Each scene shows the same named points in several views. A view is turned or mirrored, and shifted as a whole, has a little noise and may leave points out.

Scene 1
View 1
<22>: [-10  -6 -43 -11 -24 -48 -35 -15   3 -33  36  23 -27 -47  35 -50  19  53
  -4   7  46 -46  17  17  10]
<119>: [  0  14  -1 -19  23   2 -32  14  10  -4   2  55 -41 -23   4  13  24  19
 -24 -18  31   3   2 -26 -22]
<56>: [ -9  10 -24  -2  -1 -15  -6   7  17  -3 -10  19 -27 -15  18 -12  10  32
 -11 -18  11  -1  -3 -11 -24]
<190>: [-12   3 -18  -3  -5 -19  -9   6  16 -10  -7  34 -37 -10  27 -11  18  29
 -25 -10  23 -12 -21  -7  -1]
<33>: [ -4  12  -5 -11  14  -5 -23  13  15  -3  -7  50 -41 -15  13   5  22  20
 -25 -16  24  -1 -11 -22 -14]
<6>: [ -6   8  -6  -8  10 -10 -17  10  14  -7  -2  48 -42 -17  18   1  23  23
 -28 -13  29  -4 -13 -16  -8]
<88>: [ -6  14 -33  -3  -1 -13 -10   4  20  -1 -11   6 -20 -21  13 -18   1  37
  -1 -25   4   3  11  -9 -38]
<53>: [-16  12 -38  13 -16 -18  16   5  28   2 -30  -5 -22   0  26 -22  -6  39
  -8 -24  -6   0 -16  -5 -24]
<4>: [ -2   8  -3 -14  15  -8 -29  10   9 -10   3  55 -44 -20  14   5  28  21
 -26 -12  35  -7  -8 -18  -9]
<165>: [-20  -5 -41   9 -35 -42   9  -6  20 -18  -9   5 -28 -10  42 -41  11  45
 -16  -3  19 -33 -23  13   8]
<118>: [-12   4 -39   2 -19 -31  -2  -3  18 -12  -4   8 -24 -18  29 -33   5  42
  -9 -10  14 -20  -4   3 -10]
<135>: [-10  -2 -11  -6  -5 -24 -16   4  11 -17   2  47 -43 -17  30  -9  29  28
 -33  -3  37 -26 -23  -5  14]
<48>: [ -3   2 -22 -16  -2 -27 -38  -5   4 -22  27  45 -37 -43  20 -21  27  35
 -13  -1  45 -24  13  -2  -3]
View 2
<22>: [ 13  -2 -55   5  12  -4  71   0 -34 -37 -12   3  23 -21  98  31   6  20
  19   2  -3 -26 -62 -54  24]
<88>: [  0  -2 -25   4 -13 -26  49 -28 -17 -14  11  -2   3  -9  14  -7  22  11
  11   4  13 -12 -35 -26 -29]
<6>: [-14  -8 -24  12 -37   9  30   5 -47 -12  23  -9  19 -33  16  18  -6  -2
  10   9  -3   6 -36 -22  -9]
<33>: [-17  -9 -21  10 -38   3  30   5 -46  -8  22 -11  17 -35  10  14 -11  -3
   7  11  -2   8 -32 -20 -13]
<119>: [-20  -7 -18   6 -42  -3  32  11 -49   0  15 -12  17 -48   4  12 -29  -4
   0   8   0   1 -26 -24 -14]
<165>: [ 12  -6 -41  19   1  12  43 -28 -24 -43  22   3  14  10  67  22  49  15
  36   7   0   8 -64 -24   1]
<48>: [ -3  -6 -41   4 -13  -5  57  12 -47 -19  -1  -4  21 -41  59  22 -19   9
  10   5  -5 -15 -44 -44   8]
<135>: [ -6 -11 -33  19 -26  21  31   7 -51 -28  22  -7  25 -28  48  30   3   4
  22  10 -10  11 -51 -24   9]
<4>: [-13  -9 -24  10 -36   6  35  10 -50  -8  16 -11  21 -42  18  18 -19  -2
   6   9  -5   2 -34 -26  -5]
<56>: [ -4  -5 -25   6 -23  -9  40 -17 -28 -17  18  -3  10 -19  16   4  16   3
  14   9   7   0 -39 -23 -21]
<53>: [  4  -4 -25  13 -15 -10  35 -41 -14 -24  27  -3   2   8  14  -2  53   9
  24   8  12   8 -44 -11 -32]
View 3
<48>: [ 41 -29  29   1   8  12  44  22  -3 -60  18 -34 -50  22   6  33 -23 -26
  -9  11  45 -15  45 -23 -11]
<88>: [ 34 -21  15  -6 -32   1  11  31   6 -26  13 -19   1  53   7  25   5  12
   3  26  23 -11  27 -31 -15]
<33>: [ 13 -32  19   0  -9  18   9   0 -15 -32  -1 -39   7  29  20  41 -18  -8
   9  -8  33 -26  41  -7 -15]
<6>: [ 13 -31  19   6  -8  16  11  -1 -14 -31  -1 -36   0  22  15  42 -20 -10
  12  -4  31 -25  45  -8 -16]
<135>: [ 13 -26  17  28   3  15  16   2 -16 -22  -6 -24 -27   1  -5  40 -25 -12
  13   4  28 -24  49   2 -15]
<22>: [ 44 -16  27  24   7  -3  49  36   5 -46  20  -9 -83   6 -25  22 -19 -17
  -4  38  31 -10  47 -18 -10]
<4>: [ 16 -32  21   2  -1  19  16  -2 -16 -40  -1 -40  -5  21  19  44 -24 -17
   7  -9  38 -27  45  -8 -14]
<119>: [ 19 -38  22 -12  -6  22  17  -6 -17 -45   3 -50  10  36  32  45 -23 -17
   6 -15  41 -26  40 -14 -14]
<53>: [ 24 -10   8  11 -40  -1  -9  31   4   3  -4  -8  13  44  -7  20  10  29
  16  32   9 -12  26 -21 -19]
<118>: [ 31 -13  17  18 -18   0  14  33   2 -15   6  -8 -27  29 -14  22   0  10
   8  34  16 -12  36 -19 -14]
<56>: [ 24 -22  16   3 -23   8   8  18  -3 -24   2 -24   3  38   7  28  -5   7
   9  16  25 -16  33 -20 -16]
<165>: [ 24  -4  14  38 -16  -2   7  32   3   0  -3   4 -39   9 -33  20  -3  13
  14  39   7 -11  42  -6 -17]
<190>: [ 15 -19  16  18 -12  11   6  10 -10 -16  -5 -21 -10  18  -3  36 -15   0
  14  10  21 -19  42  -7 -16]
View 4
<53>: [ 40 -23  13  -2 -16  17  -5  23  26  31  23  10  14  17   6  -2  -2   5
   1  22 -12 -15 -20  -6  19]
<190>: [  1 -15   5  -1   6  24  10  -2  35  33  18  18   2  22  17  -7 -14  12
 -11  -7  14 -10 -22  -4  50]
<48>: [-30 -33 -15 -12  28   9   0  -8  42  22  19  39 -17  32  20   1  -1 -25
  -8 -10  30  -1 -21   8  82]
<33>: [  1   4  -9 -17  18  26  -3  -9  41  34  21  21  -7  17  33 -11 -24   5
  -1 -25  17 -16 -44  -7  58]
<165>: [ -1 -46  23  17 -10  17  21   9  26  23  17  25  13  29 -11   5   8   7
 -22  20   6   0   7   3  40]
<118>: [ 10 -37   6   2  -3  12   3  12  31  25  21  24   6  26   2   3   7  -9
  -9  19   6  -6  -9   2  41]
<88>: [ 28 -22  -9 -18  -1  11 -16  20  38  27  24  20   0  22  17  -3  -1 -23
  12  18  -2 -12 -26  -1  37]
<119>: [ -1  11 -19 -28  26  21 -11  -8  43  34  22  22 -16  18  42 -13 -26  -8
   6 -31  18 -17 -53  -6  67]
<56>: [ 17  -6 -11 -20   7  18 -13   7  40  30  24  18  -3  20  26  -6 -13  -9
   4  -4   8 -14 -38  -3  48]
<22>: [-39 -66  -5   4  21  -2  15  -2  39  18  17  46  -8  40  -4  10  20 -32
 -16  20  29  10   8  17  82]
<6>: [ -4   1  -6 -14  17  25   3  -7  38  32  21  21  -8  20  30 -10 -20   5
  -6 -23  16 -14 -37  -7  59]
View 5
<56>: [-14 -38  -2   6 -20  15   3   6   7  40  13  -6 -25  20  12  -9   5  21
  -2  23  29 -15  20  14   8]
<135>: [-31 -67  10  32 -14  16   5  29 -21  12   4 -20 -42  44   5 -11  18  21
  14  18  27 -17   8  12  -4]
<165>: [-14 -40   1  11 -12 -21  46  15 -28  24  -5 -35 -21  60  -4   4   6  -2
   1  36  37  -8  20  17   2]
<190>: [-25 -56   2  15 -16  12   5  17  -9  24   4 -12 -25  36   5 -10  14  23
  10  24  35 -20  11  16   5]
<118>: [ -8 -32  -2  10 -18  -5  28   5 -11  34   5 -23 -28  42   4   2   2   2
  -6  30  27  -4  26  15   2]
<48>: [-19 -49  10  45 -13  25  -2  22 -12  22  20 -15 -64  35  11  -6   6  12
   5  14  -4   8  28   6 -19]
<88>: [ -4 -22  -5  -2 -23  10  10  -6  12  51  15  -3 -20  15  15  -4  -4  14
 -16  26  25  -4  30  13   7]
<53>: [ -9 -26 -10 -16 -21 -10  30  -8   5  47   2 -12   2  28   6  -3   2  11
  -8  36  51 -18  21  20  21]
<4>: [-24 -52   3  26 -17  34 -17  16   3  27  18  -2 -44  18  16 -16  11  29
   8  16  14 -10  18  10  -3]
<22>: [ -3 -38   9  47  -9   1  32  22 -34  18  13 -36 -70  62   1   9  -5 -12
  -3  22 -13  25  38   9 -26]
View 6
<6>: [-13   9 -37   5  -3 -17 -26 -18   7  12   8 -22  12   0  -7  18 -36   4
 -23 -42 -15  32  17 -14  18]
<56>: [-10   2 -29   1 -11  -2  -9 -11 -13  12  12 -19  10  -7  -7  31 -25  14
  -5 -13 -21  18  15 -14  19]
<119>: [-20  17 -39  19  -2 -12 -46 -19  -3  -9   5 -37   7   8   0  26 -44   0
 -30 -46 -12  29  24  -7  18]
<88>: [-15   0 -26   0 -13   6  -1  -6 -27   3  13 -22   5 -11  -4  35 -18  19
   5   5 -23   8  17 -10  17]
<48>: [-23   6 -69  -7  29  -6 -14 -27  10 -14   0 -13  18  -2  -7   4 -28  -8
 -32  -4  -3  23  26  -5   8]
<118>: [ -9  -8 -41 -16   1  -3  17 -13  -4  21   9   0  16 -17 -15  19 -14  17
   0  11 -21  14  13 -16  13]
<4>: [-16  12 -46  10   3 -16 -36 -20   9   0   7 -27  11   5  -5  16 -40  -2
 -30 -43 -13  32  21  -9  18]
<190>: [ -7   2 -35  -6  -1 -16  -7 -15   6  27  11  -9  16  -6 -13  15 -28   9
 -12 -27 -19  29  15 -20  17]
<165>: [ -2 -13 -44 -29   7 -11  33 -15  12  42  11  15  25 -21 -22   5  -9  16
   2   8 -24  19   8 -25  13]
<33>: [-13  11 -34  12  -7 -16 -33 -17   2   7  10 -27  12   2  -5  24 -40   4
 -21 -43 -16  31  19 -12  21]
<53>: [ -2  -5  -8  -3 -29  -5   5  -3 -20  36  17 -12   8 -14 -11  39 -20  27
  13 -14 -32  17   8 -20  24]
<135>: [ -4   8 -49  -6  11 -29 -17 -24  27  29   8  -7  19  -2 -13   1 -39   0
 -31 -49 -16  39  14 -21  19]
<22>: [-21  -3 -86 -29  42   1  19 -30  18  -4  -3   8  27 -13 -16  -9 -10  -7
 -24  32  -2  14  25  -8   1]

In a view up to two points have been moved. Name them for each view, in the order of its rows, or write -.
view 1: -
view 2: -
view 3: <48>
view 4: <56>
view 5: <4>
view 6: <53>, <135>
